Each row is a point on a tangle of strands that fork and nearly touch. The rows are in no order.
In the rows, 100 means zero.
Points whose rows are less than 71.4 apart are linked; no others are.
J197: 67,122,99,82,120,103,119,99,87,107,103,93,105,118,98,84,129,97,98,128,106,84,101,95
J583: 91,100,107,80,117,105,65,132,92,96,72,98,92,110,101,105,127,111,106,96,106,119,131,93
J466: 89,104,71,58,97,115,88,127,98,105,112,96,83,77,83,95,80,104,98,114,116,102,108,102
J790: 79,129,96,63,100,114,134,87,89,126,102,76,109,93,99,81,107,102,96,126,93,85,101,97
J796: 98,75,102,121,113,91,86,128,86,116,108,130,114,111,107,115,88,122,99,126,131,80,92,117
J620: 145,79,93,86,130,93,88,120,105,133,74,100,134,108,168,102,71,132,82,113,112,107,123,109
J215: 95,105,86,106,114,110,105,97,78,94,124,111,112,86,86,96,67,88,105,149,118,84,77,109
J537: 111,79,107,118,138,107,83,133,113,114,107,122,99,136,95,94,81,98,110,83,79,90,129,84
J229: 113,101,94,111,71,48,104,92,64,52,82,92,93,56,90,118,126,109,78,64,109,114,82,106
J244: 108,87,114,138,119,97,84,121,124,107,125,120,88,156,96,103,95,89,112,100,89,96,117,86
J151: 107,113,99,118,74,101,99,45,128,39,120,145,72,94,94,93,137,50,87,97,79,116,84,98
J901: 84,111,104,102,81,112,115,80,114,97,107,76,90,99,75,90,94,91,109,92,88,89,92,105
J392: 85,105,114,122,99,95,114,78,123,83,139,104,79,143,97,83,134,80,114,105,93,93,94,87
J493: 81,109,121,109,120,98,103,113,88,127,96,97,111,133,96,100,121,109,101,124,104,86,107,97
J843: 91,104,118,114,103,104,88,111,100,118,60,94,84,123,75,111,128,107,89,69,86,107,113,106
J433: 94,102,96,97,123,122,89,133,102,146,76,121,91,120,85,111,86,123,79,112,94,89,122,105
J434: 88,133,87,110,103,119,122,69,119,95,156,104,81,145,90,97,105,80,90,146,87,106,100,70
J132: 102,106,93,124,60,85,102,85,121,57,120,97,70,117,79,92,101,76,108,79,95,115,91,95
J644: 109,71,125,95,80,67,106,108,75,105,83,88,101,106,151,119,149,118,105,65,112,128,87,104
J865: 87,124,125,121,95,131,102,76,116,108,112,84,70,114,62,130,107,89,77,121,89,109,112,91
J61: 96,74,128,111,101,78,101,119,98,111,113,79,116,115,126,90,106,109,139,80,104,92,103,86
J726: 107,104,77,111,77,99,97,105,126,102,104,88,82,108,70,95,54,91,99,63,76,97,107,94
J7: 98,100,83,124,82,116,104,84,115,86,141,111,78,114,79,95,63,81,103,121,94,103,82,106
J969: 83,96,101,84,90,86,117,72,88,60,81,106,105,63,117,89,133,100,110,76,97,112,68,115
J981: 99,129,104,118,114,119,105,103,110,124,126,110,98,130,65,133,77,94,78,154,111,88,118,80
J768: 108,80,81,108,102,105,102,97,134,114,121,106,112,90,93,78,47,107,89,99,113,77,107,97
J528: 131,96,116,90,129,115,90,123,92,139,71,94,139,108,112,95,73,106,99,107,77,93,145,94
J159: 86,127,101,98,113,122,113,100,92,134,111,93,107,108,69,121,85,98,80,148,108,81,105,88
J150: 127,87,95,104,86,88,69,124,92,110,81,70,124,80,113,115,69,109,103,84,109,112,119,110
J104: 119,88,99,103,74,67,79,113,79,82,90,64,121,77,112,111,94,109,116,80,118,124,101,105
J181: 91,115,99,71,98,115,105,105,88,134,76,68,104,100,112,89,108,109,91,106,92,102,119,108
J37: 81,119,91,76,92,121,134,70,90,83,96,96,107,69,98,77,95,105,124,108,80,89,59,117
J431: 87,91,129,105,82,76,104,69,107,62,99,118,104,75,99,99,143,61,95,75,114,96,96,99
J706: 94,99,115,122,85,98,101,61,126,65,133,129,74,122,99,96,151,64,98,93,94,103,86,94
J529: 90,73,131,116,91,82,100,116,93,99,111,100,97,116,114,99,136,99,125,77,116,100,94,92
J396: 90,119,117,115,128,106,118,69,79,72,117,122,101,94,85,90,135,73,105,144,107,89,70,93
J65: 127,82,115,90,112,77,69,136,82,105,64,93,115,115,144,127,107,124,117,75,100,142,119,99
J638: 99,93,85,114,115,108,94,110,89,111,113,119,116,97,89,108,65,109,87,140,131,78,89,114
J136: 124,87,83,96,88,97,76,109,91,119,90,75,133,71,131,103,59,116,97,110,122,102,111,120
J220: 100,106,96,113,81,93,86,105,110,85,103,79,82,100,70,93,89,86,109,75,101,106,107,94
J635: 97,108,53,73,77,92,103,113,105,94,89,79,98,73,100,94,68,121,104,53,88,99,96,102
J481: 108,85,81,117,100,111,101,95,135,110,137,120,91,114,87,87,49,94,79,119,109,86,101,94
J154: 118,98,95,105,111,132,86,120,115,148,77,113,96,100,70,121,62,110,73,95,83,91,128,99
J658: 77,126,97,92,121,109,116,86,95,81,128,111,94,115,85,83,121,81,110,137,108,85,85,90
J200: 81,122,119,100,90,128,112,58,129,90,114,90,66,108,72,113,126,72,73,112,89,111,113,81
J472: 102,103,80,121,65,101,105,79,114,61,137,120,73,120,94,87,88,81,120,107,86,114,71,106
J436: 104,85,130,102,101,81,97,126,69,127,82,107,113,130,142,119,125,128,111,118,123,108,97,116
J420: 102,79,106,109,112,92,103,116,109,125,94,83,126,110,119,82,76,109,118,71,83,86,113,95
J305: 79,103,138,119,105,111,95,86,111,111,84,107,82,121,76,114,151,95,83,99,97,95,108,100
J52: 96,82,132,104,91,89,88,93,69,77,90,111,103,74,113,108,146,92,106,110,128,116,85,114
J682: 122,80,94,82,106,75,87,119,89,113,83,76,115,111,161,113,90,123,108,82,101,137,110,108
J573: 91,96,115,117,126,101,110,78,78,67,112,136,84,84,102,86,138,84,118,122,99,101,52,102
J11: 115,92,113,111,66,60,96,101,72,68,83,78,111,73,101,119,120,104,101,68,118,116,88,105
J459: 107,116,95,104,84,101,104,55,119,28,100,150,71,74,90,89,117,62,103,94,79,111,65,98
J17: 98,82,128,134,101,92,86,119,109,102,111,111,81,135,94,107,128,94,118,77,102,98,102,89
J204: 116,103,87,78,124,124,127,113,130,158,117,102,108,89,79,96,65,103,66,109,83,74,127,72
J271: 133,101,82,81,117,118,106,117,106,160,70,116,128,95,109,104,79,132,51,129,106,79,128,101
J661: 88,86,111,102,114,93,110,71,83,58,90,143,89,63,110,91,142,85,112,93,97,108,51,104
J250: 88,105,101,90,115,105,66,117,108,78,104,101,79,112,90,97,132,94,110,105,121,107,125,85
J161: 118,95,96,95,136,122,85,132,120,114,107,123,91,120,81,95,69,86,99,96,83,95,141,74
J735: 98,93,117,108,114,92,84,130,82,123,90,110,116,127,114,110,107,123,108,124,120,91,109,107
J758: 123,102,86,73,115,90,103,112,87,129,85,84,125,111,169,103,75,119,84,133,122,106,110,118
J850: 94,94,77,89,91,95,89,102,98,59,121,97,101,72,98,96,67,102,136,93,115,111,81,106
J503: 77,117,95,67,90,100,110,83,125,43,110,108,89,86,95,81,126,93,124,79,97,96,92,91
J915: 103,108,90,109,84,74,102,79,76,46,79,119,81,52,75,109,124,83,81,70,100,112,71,113
J509: 113,117,93,105,78,94,105,73,94,31,92,118,77,59,74,95,99,79,110,84,87,111,56,104
J395: 121,96,87,115,96,116,93,110,124,129,87,90,93,96,65,106,51,96,82,67,76,92,117,97
J823: 102,91,79,75,93,85,99,99,79,102,93,70,107,95,157,104,97,124,108,96,110,126,85,126
J267: 94,104,99,90,83,100,116,77,73,93,77,84,102,76,119,90,129,103,97,85,99,111,76,134
J892: 95,80,112,100,97,80,72,120,74,78,88,108,96,94,114,124,143,113,110,96,131,125,89,113
J538: 80,87,99,98,78,70,120,95,92,71,94,100,92,92,107,97,130,110,116,49,98,105,68,109
J571: 120,91,77,96,90,108,98,93,101,137,95,76,138,75,130,92,63,111,87,109,105,76,106,117
J464: 92,98,97,87,95,100,107,91,64,102,91,86,107,87,132,97,108,115,109,111,106,112,76,134
J144: 92,109,111,92,81,81,99,68,127,35,117,114,96,85,101,85,131,72,123,81,108,101,93,89
J845: 90,107,87,78,114,112,78,123,111,91,123,103,77,107,85,89,96,89,111,117,112,101,117,84
J162: 96,117,127,114,103,130,98,94,121,129,100,79,87,119,63,122,84,92,88,114,77,100,127,76
J797: 88,123,98,109,103,111,108,82,134,91,142,100,76,150,93,85,116,79,105,119,86,103,114,71
J913: 111,79,96,113,122,99,105,108,120,133,107,103,130,103,105,83,61,107,90,95,96,71,116,89
J234: 104,105,82,91,133,107,103,126,104,148,82,132,120,117,95,107,83,126,63,129,110,77,120,95
J585: 105,91,115,100,94,85,63,129,85,97,66,95,101,104,110,123,128,117,105,93,117,128,116,105
J452: 80,115,118,102,81,109,120,53,117,76,102,95,87,89,72,94,118,75,93,89,87,98,93,98
J761: 111,100,66,95,86,89,99,122,97,115,71,73,100,88,102,101,81,117,93,50,76,99,107,107
J788: 94,112,72,73,77,94,97,100,95,65,97,81,100,63,90,96,81,104,120,79,105,108,86,108
J485: 90,93,80,92,112,103,90,106,77,73,117,108,100,76,100,94,83,102,125,124,117,104,75,110
J849: 86,104,79,85,102,106,130,83,76,104,104,94,121,79,126,79,83,116,117,114,92,86,60,127
J77: 88,111,89,98,76,114,124,80,109,125,96,61,113,88,95,87,83,110,112,77,75,79,90,114
J779: 103,112,119,131,115,128,89,109,121,130,102,113,84,138,67,135,78,102,84,125,84,93,130,83
J338: 116,79,90,110,117,93,113,99,108,139,97,93,144,96,131,83,71,123,80,109,111,72,105,110
J963: 81,130,91,93,104,130,138,77,98,118,134,96,82,97,67,115,79,91,82,142,88,87,83,90
J622: 114,110,94,69,107,118,95,121,94,144,79,75,119,91,109,93,82,106,94,107,87,98,136,93
J407: 95,87,142,111,85,88,106,69,82,83,91,102,112,73,103,99,141,75,100,102,112,100,90,110
J787: 140,84,99,84,140,107,85,129,98,131,74,115,141,97,130,93,67,121,89,109,100,101,146,92
J383: 106,109,88,68,122,123,102,125,121,136,113,105,90,103,75,91,74,93,94,107,80,90,134,71
J253: 95,73,101,88,79,61,121,99,76,86,99,89,110,92,145,109,133,124,121,60,102,125,64,106
J586: 104,103,101,112,87,86,102,116,86,115,56,79,96,105,88,108,115,112,87,45,77,104,107,110

A fork is a point with three links, a tip a point with one. Leave the first point through the second and follow the links. Name the first fork or tip that comes.
J485, J850 | J305
J459, J509 | J913
J11, J229 | J434
J758, J620 | J197

A fork is a point with three links. Follow the links from the first point to the second and name the forks in between, in order.
J865, J768 | J901 J220
J758, J485 | J197 J735
J250, J493 | J585 J464 J969 J197
J735, J969 | J197
J503, J65 | J585
J162, J420 | J901 J220 J913
J229, J901 | J913 J220
J509, J529 | J913
J7, J779 | J220 J901
J586, J823 | J735 J197 J969 J464

Follow the links from the first point to the second, and from the first to the third. Name the last point that the two ways share.
J892, J761, J644 | J969
J234, J779, J383 | J220
J682, J787, J215 | J197
J204, J779, J11 | J913
J845, J969, J503 | J585
J17, J433, J434 | J913
J644, J635, J37 | J969
J481, J865, J154 | J220
